Each row is a point on a tangle of strands that fork and nearly touch. The rows are in no order.
Two points are linked if the straight distance between their rows is under 92.
j36: [ 34.7 -36.1  -2.0  -6.3  13.3  -2.6  19.8   6.4  -4.1  34.0  -2.0 -15.8
  15.9   1.5   5.6  18.4  32.5   1.8 -17.1 -23.7  -3.0  -3.5 -19.1  -3.5
  -6.1   2.9  -8.2  21.2 -15.8 -10.9]
j987: [-20.4  24.6  25.6  18.9   3.6   1.1  -5.2  26.3   6.0  34.5  12.9  -4.5
  -7.4  15.5   0.3 -61.8   9.5  -8.4  16.1   3.2  -2.7 -20.7  30.2   5.9
  15.8  -1.9  -8.6 -32.8  17.8   2.2]
j845: [ 19.9  16.8 -10.3 -15.1   3.6  34.2   4.5  17.2   1.0  -1.9  14.0  -5.9
 -16.6  13.6  -5.3 -12.0 -14.0   0.5   5.4  15.9  10.4  12.7 -10.6   0.1
  25.6  -7.7 -30.4  -7.5   7.8 -23.6]
j227: [ 27.5 -21.4   4.3  -4.3  19.8  -7.3  41.2   9.3  22.1  27.6   1.0 -14.6
   5.7   3.1   4.3  12.6  25.9  11.8   0.3   2.5  -3.5 -34.9  -9.1 -19.0
 -24.5 -16.0 -20.7  13.4  14.0 -27.7]
j234: [  4.2  13.8  49.2  11.9   9.4 -13.9   9.3  38.0  30.7  45.1   4.7  -9.2
  17.4  -1.8  -1.2 -38.6 -12.0   9.3  22.3 -18.9   6.2   3.7  -3.8  -5.5
  -5.3  28.3  18.5  17.1 -11.6  11.5]
j171: [-27.4  -9.5  -3.0  10.0  26.9  18.7   3.6  21.7   3.3 -33.9  -4.4 -13.7
 -14.0  12.3   1.8  30.5  14.0 -17.6  25.7  -9.8  -3.5 -24.2   2.5  -0.8
   1.0  -1.4 -27.1  17.8   8.9  10.9]
j341: [-15.4   6.2  51.6  25.6   8.7 -18.6   5.6  22.6  12.3  39.6  10.1  -1.7
 -11.9  -8.4  17.9 -26.3 -18.8  14.7  13.7 -25.9  -1.4   1.4  17.9   6.1
  -7.2  10.9  11.2  17.3 -25.3  -7.5]
j955: [ 36.9  12.5   7.5  -9.2  -8.1   3.9  11.8  19.5  30.7  20.3 -25.6  17.0
   1.0   2.6  -5.5  -3.3  14.3  16.8   8.1   2.9  -0.2  18.3  -7.1  -9.1
  -8.3   8.1  27.0   9.9   3.9  29.5]
j482: [ 32.5  15.4  21.4 -18.1 -25.8  -3.6   0.8  -9.2   0.8  27.7 -27.9  17.8
   0.1   5.2   0.4 -26.4  17.3  17.4  22.5  31.6 -10.4   6.5   4.3 -28.2
   1.5 -16.1 -15.5 -16.0  34.2 -19.9]
j529: [-29.5  -3.7  14.9  27.3  12.3  -3.9 -25.8  -1.0 -11.7   9.3  -2.8 -11.0
  39.8 -22.6  -5.2  16.2  17.8 -14.6   0.9 -24.3  -1.9  14.0  -8.9  -1.2
   1.8   3.4  -9.2   4.7 -17.9  -3.1]
j208: [ -2.9 -18.8  14.9  15.6  -3.8 -16.9  27.8 -25.6   6.6  -1.0 -28.7  -0.4
 -14.0  -4.5  24.0  -6.9  14.9  36.1 -12.4 -14.4 -16.0  10.4  -0.2  -4.1
  12.6  -9.3   1.0  14.8  15.4  40.0]
j176: [-19.4  39.2  -8.3   3.1   8.6  11.9 -18.5  24.2  29.5  11.3   0.8   5.8
   4.7  11.9  13.3 -57.6  -8.0   1.0 -13.2  23.8   1.6   1.2  12.0  14.3
  28.2  10.1 -12.1  -9.9  19.8 -14.3]
j214: [ 11.4   7.1   7.7   4.3  23.7   6.4 -13.5  34.1  16.5   8.1  13.4  -4.4
  -0.9  26.7   3.2  17.3  36.4 -45.0   2.1   0.2  10.7 -19.9  27.1   0.5
  -6.1 -24.8  -1.2 -16.2 -35.1  -6.5]
j334: [ -4.1 -29.4 -39.9 -31.0 -31.7   0.4 -18.4 -25.3 -18.1 -22.1  -7.4  16.4
  15.7  -5.5   4.7  47.5  13.5 -18.5 -35.6   9.9  10.8 -21.9  -7.3  21.9
 -11.8  10.5   4.0  -3.9  -6.1 -10.5]
j948: [  1.4 -14.2 -20.8 -20.3  13.6   7.1  23.5  -4.7  -1.6  -8.5  23.1  -8.8
  -8.9 -26.7  -3.7  11.5  -1.9  24.8  -9.2 -22.2   4.4  29.1 -25.9  16.0
  -7.6  15.6  -7.7  22.3  -5.4  13.5]
j401: [ 15.4   8.2   0.2 -14.4  -9.6  17.9   1.6  -4.9  13.9  17.1 -21.6  -4.8
  17.5   1.9  22.6 -34.8  12.9  28.6 -26.8  10.9  -2.1  20.4 -20.1  13.9
  34.6   1.7 -40.6  -6.8  36.1 -12.4]
j380: [-12.0 -17.3  38.6  18.2  16.1 -35.5  12.4   6.8  -1.2  24.5   7.7  -4.0
 -11.1 -14.6  20.4  -1.4 -13.3   1.9   1.2 -32.0  -7.8  17.0  -7.7  -9.5
 -12.6  13.3  14.9  36.5 -31.9 -17.1]
j493: [ -8.6  -1.5 -26.4 -12.0  -8.3  20.8 -14.7 -25.9  14.3 -52.7 -12.3   5.4
  -6.8 -14.6 -13.2  15.7 -18.0  16.5  20.9   5.3   6.1  42.3 -11.7   9.0
  18.9  13.7   8.0 -11.6  -0.2  -1.1]
j317: [  2.2 -15.4 -13.4  -3.9  13.0  -2.3 -20.9  21.0   7.5  -5.9   2.8   3.2
  23.7  16.7  18.9  45.5   1.1 -40.7 -25.6  23.2   7.5 -12.5   9.2  21.3
  -8.7   3.4  -3.2   0.4 -38.9 -47.8]
j439: [-11.9  12.9 -34.1  -0.7 -16.7   0.7 -20.7 -10.3  -2.2  -2.7  20.2  -0.9
  20.9  -2.3   7.3 -15.9  -1.4 -24.1 -57.1  14.8  12.4  -5.0  34.4  37.0
   3.6   8.3  42.9 -38.4 -25.4  -6.5]
j537: [ 10.0   1.8  -6.5  -9.8 -30.3  33.5 -15.1 -19.0  -9.8 -36.7 -19.5 -17.1
   7.1  34.2   3.7  17.0  15.5 -30.0 -22.5  18.0  14.2  -0.4  12.4  21.3
  28.9 -20.5  -9.4 -45.4 -18.3  10.2]
j584: [ 22.1 -18.4  18.5  11.9  18.8  -4.1  46.8  10.2   6.9  12.2   3.4 -22.6
   2.7   7.8 -10.5   1.5   2.4   9.1  33.9  11.5  -5.9 -42.5  -9.3 -43.5
 -13.6 -17.1 -23.5   5.4  35.9  -8.0]
j290: [ 15.4   6.5  34.3   7.5  -3.3   1.9  27.1  -6.1  -6.8  21.0  -4.7 -23.2
  10.0  13.2 -23.1 -23.4  -3.7  13.3  48.3  10.8  -5.0 -28.8  -1.0 -45.7
  21.2 -10.3 -11.5 -26.7  54.8  17.7]
j688: [ -2.3  28.1   0.0 -16.4  -0.1  26.1 -12.8   5.6  -6.5 -16.9  32.2   1.1
 -29.6 -22.1   6.3   7.4  37.2 -10.7 -29.6  -8.0  14.0  -2.0  -5.2  20.4
 -27.3 -26.2 -23.7  16.2 -20.1  13.7]
j705: [ 28.5 -22.6 -15.1  -4.6  -9.6  14.4  -1.5   3.9  -0.4  20.1  -9.5  -4.3
  33.6 -10.5   4.4  14.9  34.5  -5.9 -36.3 -11.2   6.5  20.2  -9.2  27.5
  -5.1  17.7  12.6   1.4 -20.6   3.3]
j774: [  8.3   1.1 -20.5   7.9 -20.2   0.6  -1.4 -19.1 -12.5   3.4 -13.9   2.1
  15.6  -6.4  -6.1 -43.3 -19.9  31.1 -31.0  27.6   6.4  11.9 -11.2   7.5
  17.7  10.6  14.7 -20.9  20.4  13.1]
j939: [  4.6   5.5 -18.2 -20.1 -17.3 -10.6  -9.7 -19.1  -8.5  -0.4 -12.7  18.4
   1.6 -14.3  21.7  13.6  32.6   1.7   4.2  17.7  -9.2 -11.6  15.6  13.1
 -15.6 -33.3 -19.8 -28.3   7.5 -14.2]
j216: [ -7.0 -10.8  -1.1 -32.4   5.0  -9.0  17.8  -0.9  -1.9   8.6   0.2   2.2
 -18.0  16.3  36.2  13.1  37.8  -2.0  14.0  -0.5 -12.3 -15.2  32.0  14.0
  -1.1  -3.8 -31.9 -10.0  13.9 -34.1]
j204: [-17.9  36.8  12.4  -6.8  22.2  -6.6   4.3   2.0  18.0 -12.0  33.5   1.0
 -26.6 -15.2  -7.0 -27.6 -28.2  26.5  36.1  -0.3   5.1   6.3 -11.8 -14.5
  -2.4  -2.6 -30.2  18.6  29.9  13.1]
j155: [-22.5 -29.3 -12.1 -12.0 -10.4  13.0  11.3 -39.0 -27.8 -34.8   2.6 -19.5
 -18.0  15.9   7.7  19.0   1.3   5.5   5.3   3.6  -3.0  -3.2   1.3   6.5
  30.8   4.8 -25.0 -24.1   8.5  -7.2]
j850: [-24.4   7.9 -20.4  12.4  10.2  -6.4 -24.8 -14.5  -1.8 -13.3  22.8   9.2
 -17.2 -20.5  -6.6  -2.5 -24.3  -6.3 -39.6  -7.6   6.7  16.9   6.0   9.1
 -14.3   5.5  48.9  21.4 -18.6  -8.3]
j76: [  8.0  -8.0 -25.7  -6.7  -6.8  10.8 -12.9  10.3   2.2  21.9  26.8  -3.3
  24.7 -13.3   2.5   0.5  19.8 -19.1 -52.7   3.8  11.8   4.5   0.1  43.3
 -13.4  27.7  34.3 -15.9 -39.4   6.8]
j855: [ -3.6   8.7  14.5   7.6  17.6 -43.0  -4.5  11.8  11.4  19.2  -6.9  11.1
  40.4  -2.6 -10.3   8.5 -39.4  -8.9  37.6 -17.0  10.5 -26.2   3.7 -24.4
  -9.7  14.3  17.7  27.5  19.7  15.5]
j174: [ 17.1   8.2  16.2 -21.4  10.1  23.9  14.4   9.2 -15.0   2.6  24.1 -11.3
 -32.8  10.5  -9.6  -2.9  19.5  -3.2  21.9   0.8   1.9   5.3   6.3 -12.9
   0.4 -18.7 -29.3  -6.6  -8.0  -4.4]
j648: [  5.9 -30.0  24.0  26.1   6.7 -17.5  12.5 -13.8 -11.4   7.6  -0.6 -16.1
  18.4 -26.8 -17.6  31.7  -4.8   9.8  22.7 -24.4  -9.2 -14.7 -23.1 -34.0
 -21.1  -7.1   3.5  -3.8 -18.7  30.9]
j52: [ -4.8 -12.5 -11.4   9.9   7.3  -8.7   8.6  -7.3 -11.0  -0.6   1.1  -3.4
   3.1  -5.8   5.3 -12.8 -25.7  15.0 -11.2  13.1  -1.6 -28.5 -24.7  -9.5
   2.0  -8.5 -30.1   6.6  36.9 -22.6]
j957: [  5.2 -21.9  13.3  -3.6  10.6 -23.3  12.6   3.7 -23.3  45.9  -1.4   0.2
   1.8  -1.7  -9.3  13.5  14.0  -5.1 -15.7 -32.5  -8.2   8.7  -0.3  -7.9
  -7.9   6.0  17.3  50.8 -32.6 -12.4]
j279: [-24.5 -12.2  15.2   5.8   5.3 -35.1   4.1 -10.9   7.0   4.9 -12.1   2.9
  22.5 -14.6   4.0  15.2 -27.0   9.5  36.4 -39.0  -3.0   6.6  -8.2   1.1
  -0.3  28.2  18.5  35.7   9.0  33.5]
j569: [ -2.1  17.4  20.7 -11.8 -10.2   9.9   4.2 -14.8 -37.3  22.9  -5.9   7.8
 -20.2  -5.3   1.4 -14.2  -6.5  21.3 -12.8 -14.2  -5.8  22.3  -7.5 -17.3
  14.7 -14.0 -16.6  44.4  10.6  -8.1]
j563: [  7.4 -30.1 -30.8 -21.8 -10.0  20.1   9.5 -10.4  10.1 -27.2  -1.2 -11.4
  -7.7  -7.1  -8.2  17.6  -5.0  17.9 -14.1 -21.3  10.0  34.1 -23.1  28.4
  18.3  37.4  11.1  -1.5 -15.5   9.7]
j755: [-20.1 -29.5  15.3  24.5   5.9 -21.5  -3.1 -26.0  -6.0 -19.8  10.7  -9.7
  -9.5 -17.7  -6.4  44.0  -7.6   4.2   3.2 -24.5 -10.8  21.2 -14.7 -22.5
 -21.6  11.1  28.2  14.3 -38.5  22.3]
j726: [  0.1  -8.8 -24.3  17.8  -7.2 -27.2  -8.3  -7.5   7.6 -12.1 -13.4  25.0
 -12.6 -10.1   0.8  -4.8 -38.3   8.4 -25.6   4.3  -2.8  14.5  -6.3   3.1
 -26.0  20.1  59.5  32.0  -5.2 -10.7]
j719: [ 18.4 -30.3 -36.7   1.7  32.2 -20.1   8.2  -4.8  17.0  -9.2  -4.7 -14.2
  35.8  -2.8  -5.6  26.6 -17.8  -9.4  22.0  -7.4  -5.3   7.1 -21.1  -9.0
   4.7   9.2  -5.4   1.8 -11.0 -16.1]
j189: [-23.2  26.7  22.0  16.4  17.6   2.7  -3.3  32.5  32.8   7.6  -6.0  -0.8
   0.6  10.7  -6.3 -11.2  10.6  -6.0  31.6 -13.1   1.3 -16.1  16.3  -7.5
  -0.7  -7.1   9.5  12.5  15.4  44.7]
j160: [ -2.3  20.8 -16.8  20.6  17.1  -1.8 -17.0  -4.0 -13.1  -7.9  22.3   7.9
   0.3 -13.8 -24.2  -0.9  -8.8 -21.0 -19.0  -3.2   5.6  -9.0   2.9  -6.0
 -12.4 -11.8  15.6   7.6  -5.6  16.2]
j128: [ -1.5 -21.5   3.8   2.5   7.0 -19.9   1.4 -18.8 -20.1   0.7  -1.6   0.0
  11.2 -15.5  -1.3  36.5  30.2  -3.9  14.6  -2.0 -16.1 -23.8   3.0 -22.9
 -27.6 -30.7 -14.5 -17.1  -9.6  -1.5]
j841: [ -3.8 -17.4   1.2  -0.5   8.2   9.7  -2.1  38.5   1.8  13.7   5.8  -2.0
  -4.2  14.4 -30.6  17.1  12.3 -21.7  38.9  -6.7   5.5 -36.2  -0.1   3.7
  -9.9  24.9   8.0 -26.3 -21.3  13.8]
j209: [ 10.7 -34.0  11.7  15.2 -18.0  -5.5  22.2 -12.9  -4.8   6.3 -30.1  -8.2
 -23.5  16.0  19.7  -4.8  -5.7  14.6 -19.9  -7.1 -10.9  -0.7  -0.2   5.4
   6.5   0.6   7.7   1.8  -7.9  -1.8]
j670: [ 32.9  17.9  -9.2   7.1  -2.3  10.4 -10.4   2.9  17.5 -11.7 -16.6  14.3
  19.2 -25.2 -23.5  -2.2 -21.8  11.2   9.6   9.4  -0.8  34.1 -34.3 -17.1
 -14.7   7.3  17.8  14.6  13.2  19.1]
j865: [-29.4  -8.8   2.0  18.5   4.7 -10.2  -9.3 -39.6 -25.1 -32.1   6.8   1.1
 -21.8 -10.3 -24.1  23.7 -31.6  -2.4   2.7 -19.9   2.5  19.8   0.0 -32.4
  10.8  -7.0  30.0  27.1   1.5  31.9]
j106: [-15.5   0.5   1.4   8.5  23.5   5.7   6.6  21.7  15.3  -2.5 -11.4  -2.4
   0.3  -3.9 -10.2  22.3  25.6  -1.8  21.3 -17.5  -4.1 -15.5  -0.1  -4.3
  -7.1   3.2   4.7  38.4  17.5  45.0]
j476: [ 24.2  -2.6  21.1  -6.5   4.8  -6.1   6.8  30.3  16.0  38.5  -7.8   2.0
  22.1 -11.1 -31.5  -0.3   0.5   5.5  40.1 -19.6   4.7  14.3 -10.7  -6.9
 -12.0  25.7  22.1  19.3 -16.4  15.3]
j760: [ -5.0 -19.3 -10.1  -1.2  17.0 -34.7  13.2 -21.8   0.3   8.6  17.1   3.2
  19.2 -36.5  -5.5   9.8 -10.9  13.0   5.2 -41.8  -2.0  30.2 -27.8   2.6
  -1.9  23.5  15.0  27.9   8.1  24.7]
j836: [  4.1  -0.6  26.9  24.4 -14.3   5.6  -0.6   0.5 -23.7   3.4  -9.2  -6.7
  -5.8   5.4 -26.7 -16.9 -18.0   2.4  32.1   6.3  -0.8 -25.5 -10.1 -22.2
  11.6  -9.4  -2.4 -41.2  10.4  25.3]
j16: [  5.5 -20.1 -12.1 -28.9  -0.2 -12.2  15.1   7.4   1.5  20.3 -23.2   9.4
  10.9  27.7  21.7  10.8   9.7  -4.3   3.0 -13.0  -9.9   6.6  13.1  18.2
  18.0  25.8  -9.4   5.2   3.6 -42.7]
j825: [ -9.3   9.8 -24.9  15.7 -12.6   0.4 -29.7 -21.7 -27.5  -9.4   2.4   0.7
   9.6  -5.2 -14.9   2.4   7.1 -32.3 -33.9  14.9   2.9 -13.2  12.9  -2.0
  -1.2 -18.6  29.6 -30.4 -15.8  10.1]
j363: [ -2.6  -3.7  31.2  40.5   9.6   4.6 -17.0  -1.3 -11.5  12.0 -15.0 -14.3
   7.1 -16.7   8.0  11.3  14.2 -10.0 -29.9  -5.9  -5.3  -6.9  -5.0  -6.9
 -17.8 -28.6 -14.3  30.4 -22.1 -10.1]
j518: [ 35.6   7.3 -13.6  -5.4   3.0 -19.7   5.0  12.9  -1.5  33.5  25.3  11.8
  19.6 -28.2 -29.0 -14.5 -18.7   6.3   2.7  14.1   3.8  -1.7  -4.8 -10.7
 -34.5   1.5  20.0 -22.0 -22.2 -14.4]
j23: [ -5.3  -4.1 -33.1 -31.9 -32.6   9.9 -22.1 -12.8 -11.1 -30.0 -11.8  28.7
 -14.0  15.2  -2.5  21.3 -10.7 -19.8 -35.8  14.7   9.9  -5.8   5.1  21.9
  -2.1  13.0  42.6   3.1  -5.1  -5.4]
j351: [-28.5  32.9   0.0   5.0  -7.5  28.3 -11.2  -5.9  -5.3 -35.7  15.4   1.0
 -43.7  11.2  -7.0 -11.2  24.9 -21.1 -24.1  -0.3  18.8 -10.4   7.2  13.6
   1.9 -43.0 -14.2   1.5   1.2  25.0]
j769: [-11.9  -6.9  -3.2  -8.1   2.4  -6.6 -23.1  23.6  -8.8  19.0  11.4  22.3
   9.7  16.3   3.5  29.5  27.1 -41.6 -22.9   7.4  10.9 -15.7  17.1   8.6
 -16.1   6.6  13.9  12.8 -40.9 -29.0]
j101: [ -0.3  20.0  22.3  17.2  -2.7  12.8 -12.9  -8.9 -27.3  -3.4  -3.2   1.8
 -22.9  -7.6   1.3   9.4   8.9   0.2 -28.6  -8.8  -0.4  27.3   4.4 -14.5
  -4.9 -39.1  -9.8  45.4  -5.8  -7.9]
j284: [ -6.8 -28.6   6.3  -5.4 -10.4   4.6  25.8  16.1 -11.5  -2.6  -7.9  -0.7
 -45.5  27.4  13.6   5.6   2.2   0.8  -6.0  -1.4 -12.2 -30.3  13.1  -3.0
 -11.1   7.6   4.0   5.8  -5.7  18.2]
j733: [ -2.1  28.3  -0.5 -24.4 -32.0   4.8 -22.8  -5.7  -9.0  -5.7 -13.9  26.1
  -8.5  -1.8  16.5 -24.9  13.0   4.0  11.7  22.8  -1.7  15.6  14.6  11.3
  -1.0 -19.4 -16.4 -32.9  20.2 -19.3]
j588: [ 14.5 -12.3 -22.3 -18.9 -22.2   3.2  -1.3  11.9 -10.4 -12.6 -13.3  23.6
 -14.8   8.0  -0.9   1.5 -35.4   1.3 -23.1  14.4  10.5  -9.2  -3.7  16.0
 -20.2  23.2  34.1   8.5 -20.4 -20.0]
j892: [  9.1  -1.6   8.1  13.6  -6.5   5.7  -8.6  -8.1  -3.1  -1.0 -33.6  -2.9
  34.1   0.0  -9.0  -5.6   4.6  -3.7  14.3  -0.7  -6.8  26.6  -1.2  -2.6
  22.1  -2.2  -4.4  -5.2  -5.8 -11.4]
j883: [  2.8  12.7   0.2   0.2 -31.6   8.3  -4.0   0.5  -7.4  15.8 -10.9  18.4
  11.3 -26.7 -17.0 -46.6 -18.5  36.7  -7.5  24.4   2.9 -12.2 -34.0   3.4
  -6.5  14.6   6.7 -21.5  31.3  22.6]
j309: [ -4.9 -32.3   0.1   1.2  -8.5   2.8   0.8  17.2   5.6   6.5  -1.3  -2.4
 -27.2  14.1  -5.5  19.3  17.0 -12.1  -1.2  -6.1  -0.7 -34.1   0.8   4.0
 -21.5  14.5  25.4 -19.7 -38.3  25.9]
j604: [-10.1 -17.1 -23.3 -37.2 -26.1  23.5 -19.1 -26.0   9.8 -45.0  -1.0  -0.2
  11.9  13.3  18.9  64.2  18.9 -17.6 -21.8   2.9   5.2  -3.8   0.2  38.3
   1.7   1.7 -15.0   0.1  -8.6 -18.4]
j585: [ -7.7   5.0 -10.7  -2.3   7.9   4.0 -13.0  -2.4   7.0 -19.6  29.6 -11.5
 -16.0  19.0  14.8  19.4  24.2 -26.1  -8.3   0.8  -2.9   2.1  28.7  10.4
   4.7 -19.4  -0.6 -25.3 -48.0  -2.4]
j177: [ 17.8 -16.0 -42.7  10.7  27.0 -12.7  -8.4  12.7  21.6 -11.9   2.7   1.5
  32.4  -7.5   3.0  43.8  -5.0 -21.2 -10.6   1.3   6.5   4.6 -13.8  10.2
 -12.1  16.9  19.1   4.7 -29.2 -25.9]
j219: [  4.3 -14.8   5.7  11.4   4.1 -35.3  21.3   8.3 -15.4  35.1  15.0   0.1
 -21.9  29.9  14.0 -30.6 -15.1  -2.9  17.0   4.4 -16.7 -31.7  28.7 -20.0
  -5.3   9.1  -1.1 -27.3  12.3 -39.2]
j902: [ -3.4  15.0 -44.4  18.0   9.4   2.3 -15.0 -27.1  13.2 -24.1   2.3   0.5
  19.6 -20.5 -13.0 -18.7 -27.3  16.1 -35.2  16.0   1.1  29.0  -6.0   8.6
  24.9  -4.4  25.1 -10.2  28.9  13.7]
j405: [-23.7  49.7  42.1  10.2   8.5   4.0  -7.3  25.9  16.5  17.3  18.0  -1.7
  -6.9  -0.3  -4.9 -40.7  23.9  -8.5  43.3  -3.3   6.2 -33.3  24.0 -14.8
  -3.7 -28.9  -3.9  -6.2  26.2  35.6]
j698: [  6.0  28.6  38.2 -15.1  -6.5   8.2   8.8  -7.4 -31.5   9.5  17.8  -2.1
 -30.5  -3.4 -12.5 -10.3   8.2  13.6  40.4 -11.3  -8.7  25.9   8.9 -26.5
   3.1 -19.3 -27.9  12.8   1.4  -4.8]
j784: [ 10.3 -13.1  -0.8 -14.7 -32.5  33.4   6.5 -26.1 -22.3 -32.7 -11.1 -19.4
   6.2  30.2   2.0  17.9 -10.9  -2.4 -22.6  15.9   9.1  -6.4  -2.9  22.5
  40.3   1.9 -27.1 -26.2   5.0  -4.7]
j988: [ -2.1  -5.5 -11.7   5.5  -7.6 -24.6 -10.1  13.3  -5.2  15.6  -0.5   9.4
   6.5  17.9   7.9 -27.4 -16.9 -14.7   3.5  21.2  -6.8 -11.0  27.6   8.6
  -8.2  15.7  11.8 -40.3 -20.0 -47.6]
j541: [-12.9  36.5   2.6   6.5 -17.2  20.7 -16.2  -3.2  23.7  -9.2 -15.5  21.1
  -9.2 -11.8  -4.7 -36.9 -12.1  23.4  -5.0  32.9   0.7  -2.5 -27.7 -14.4
   8.0 -13.9  -9.8   0.5  54.4  21.1]
j37: [ 35.4   3.3 -10.1 -24.4 -30.8  29.3   0.2   4.5   1.4  -7.1 -15.3  -4.4
  24.5  11.5   7.5  11.5   0.9  -2.6 -40.6  10.8  14.9  23.7 -10.4  32.8
   9.5  14.7  -5.8  15.8 -13.4 -21.7]
j817: [-10.0  14.6  -3.9 -16.8 -34.6   8.4 -35.3   4.8 -27.0  -3.3 -12.4  11.0
  10.4   6.6   1.6 -15.5   2.6 -24.5   2.7  22.7   9.3  -4.8  17.8  28.0
  -1.8   6.0   4.0 -37.7 -22.1 -42.3]
j336: [ -6.2  21.4  -5.7 -16.3 -10.2  27.2 -11.9 -23.2  -5.9 -49.8  18.5  -3.9
 -14.3  29.5  10.7  10.0  21.3 -30.3 -38.5   3.9  10.9   3.8  23.1  23.2
  16.6 -38.6 -13.2 -24.7 -21.4   8.8]
j753: [ 21.3   4.0 -17.0 -32.7 -29.5  17.8  10.6 -21.3 -12.3  -0.2  -5.2  -9.5
  19.0  19.2  16.4  -6.1 -14.0  13.2 -44.7  12.7   4.8  19.0  -5.5  30.7
  36.3   4.3 -25.6 -16.1  14.5 -27.3]
j104: [-34.9  27.3  41.5   1.2  15.6  -6.7  21.1   8.9   3.6  -2.9  29.6  -8.9
 -37.8   8.9  15.1 -29.8  22.0   5.6  50.7  -5.1  -8.4  -8.6  33.9 -16.2
   6.0 -21.9 -25.6   2.9  41.4  35.8]
j545: [-29.1 -11.7   2.7  -1.3   3.2   3.5  16.1 -23.6 -23.4 -43.7  13.7 -10.9
 -39.9   2.7  12.7  -6.7 -15.6  17.9  30.4  11.4 -10.8  -0.9   0.6 -11.6
  18.8  -2.6 -38.6  -6.4  37.8  -5.0]
j707: [-37.9  -3.3  -6.4  11.0   6.2  -2.0  -3.9  -9.7   1.5 -26.9  -2.9   2.0
 -25.1  -6.8  27.2 -23.6 -27.3  17.7  -5.4  15.0  -6.0  -9.5  -7.2   3.1
  -4.3   2.3 -25.1   0.9  24.3 -33.7]
j616: [ -3.3  23.3   1.3 -11.5   5.5  21.2   8.0   6.1   6.7 -14.5   6.6   6.4
 -30.5 -10.4  -9.1 -19.5 -12.5  36.0   8.6  10.8  -1.4  12.0 -30.3 -12.2
  13.1  -0.8 -21.6  24.2  34.0  37.8]
j718: [-25.6 -22.7 -17.1 -19.8  -3.8  10.3  -9.7 -20.0  23.5 -49.3   2.2   5.6
 -15.5  -4.1  35.7  40.2   4.3   2.7 -28.0  -4.7   8.1  20.5   2.9  38.1
  -9.0   7.1   5.0  25.6 -14.9 -24.5]
j900: [ 18.1  25.0  24.7  12.8  -4.4 -12.0  -8.8  -9.1 -20.9  15.1 -19.5   2.0
  14.9  17.8  -2.9 -13.4 -12.6  -9.8  32.5   6.5 -13.0  13.9  20.8 -37.3
  22.0 -19.4  -7.3  -5.4  18.3 -32.4]
j308: [-21.2  16.6  16.0 -10.1  28.8 -21.7  31.9   8.4  14.6  -5.8  25.1  -4.4
 -31.7   6.4  21.8 -10.1   1.1  21.9  33.3  -4.6 -10.0  -2.7  19.4 -19.5
 -10.2  -7.4 -19.9  25.2  31.4  24.7]
j133: [  0.2   6.7  -4.5   9.4  12.5 -14.4  -5.7  10.3   4.4  25.3 -15.9  15.3
  20.4  -5.2  -3.5  -9.9 -13.4  -0.3   5.1   4.5  -5.2 -31.3  -7.6 -16.9
  -4.1  -2.0 -12.0  18.6  36.4  -9.7]
j681: [ 30.0   7.0   3.2  -2.6  13.4  26.1  13.0  33.8  38.1  20.7 -17.6 -13.5
   1.6  25.3 -15.6 -22.5   2.5  13.9  -1.1  -3.3   1.2  18.5   1.3  -4.2
  30.3  12.1   2.6   2.7   6.9  37.0]
j971: [-13.2 -13.7  20.2  37.2  17.0 -42.1  18.8  -3.7   8.4  15.2   2.6 -14.1
 -10.4  12.2  21.1 -17.2 -21.7   7.6  30.1  -8.3 -25.9 -15.7  32.8 -20.2
  -2.3  -4.9   4.3 -32.3  -5.5 -10.0]
j598: [ 31.7  28.0 -43.7  20.3  18.6   4.8 -10.2  -5.3  20.5 -27.2   2.1  -1.7
  37.5 -23.4 -18.7  -4.3 -25.1  -0.9  -9.0  15.0  -2.9  31.9 -22.9  -2.9
   9.0   2.0  10.9 -12.7  18.2  12.8]
j384: [ 26.7   5.0 -21.9   3.0  28.9 -25.5  -1.5  20.9  18.7  18.6  17.2   8.5
  38.1 -31.3 -10.7   3.0 -17.0  -7.6  -0.9   1.8   6.0  22.6  -6.0   2.3
 -28.0  12.8  27.8  -0.8 -37.1 -28.0]
j97: [ -3.5  -9.0  13.7   7.2 -11.8   9.8   6.6  12.2   4.9  -8.5  -4.9   0.0
   7.6  -0.5 -34.0   9.1  -0.4   0.5  61.6  -7.5   4.9 -14.6 -15.9  -8.9
  -7.5  18.6  -4.8 -33.0   4.2  34.0]

Follow the links from the first point to the second, and from the first to the third. Name the last point that the two ways share.
j865 / j174 / j971 => j733
j279 / j177 / j439 => j784
j336 / j850 / j227 => j705
j309 / j753 / j670 => j36
j384 / j855 / j234 => j784
j825 / j155 / j97 => j705

A fork is a point with three links, a tip a point with one. Leave the first point through the second and follow the links. Name the first fork or tip that comes.
j845 / j174 => j733
j598 / j902 => j405
j208 / j209 => j36
j36 / j227 => j208
j588 / j726 => j705
j439 / j825 => j718
j493 / j563 => j784
j482 / j900 => j845
j616 / j541 => j955

A fork is a point with three links. Follow the links from the first point to the second and name the forks in between, in order.
j76 / j987 => j705 > j36 > j955 > j405
j707 / j604 => j784 > j753 > j705
j883 / j705 => j955 > j36
j755 / j698 => j939 > j733
j957 / j541 => j955
j537 / j681 => j784 > j753 > j705 > j36 > j955
j688 / j76 => j336 > j784 > j753 > j705
j598 / j177 => j955 > j36 > j705 > j753 > j784 > j336
j234 / j836 => j36

Name the points in between on the shortest way along the links from the first point to the second, in order.
j308 / j37 => j204 > j616 > j541 > j883 > j774 > j902 > j598 > j670 > j955 > j476 > j234 > j341 > j380 > j957 > j36 > j705
j160 / j52 => j825 > j439 > j76 > j705 > j37 > j753 > j784 > j155 > j545 > j707
j585 / j290 => j336 > j537 > j784 > j753 > j37 > j705 > j36 > j227 > j584
j541 / j171 => j616 > j204 > j308 > j104 > j405 > j189 > j106
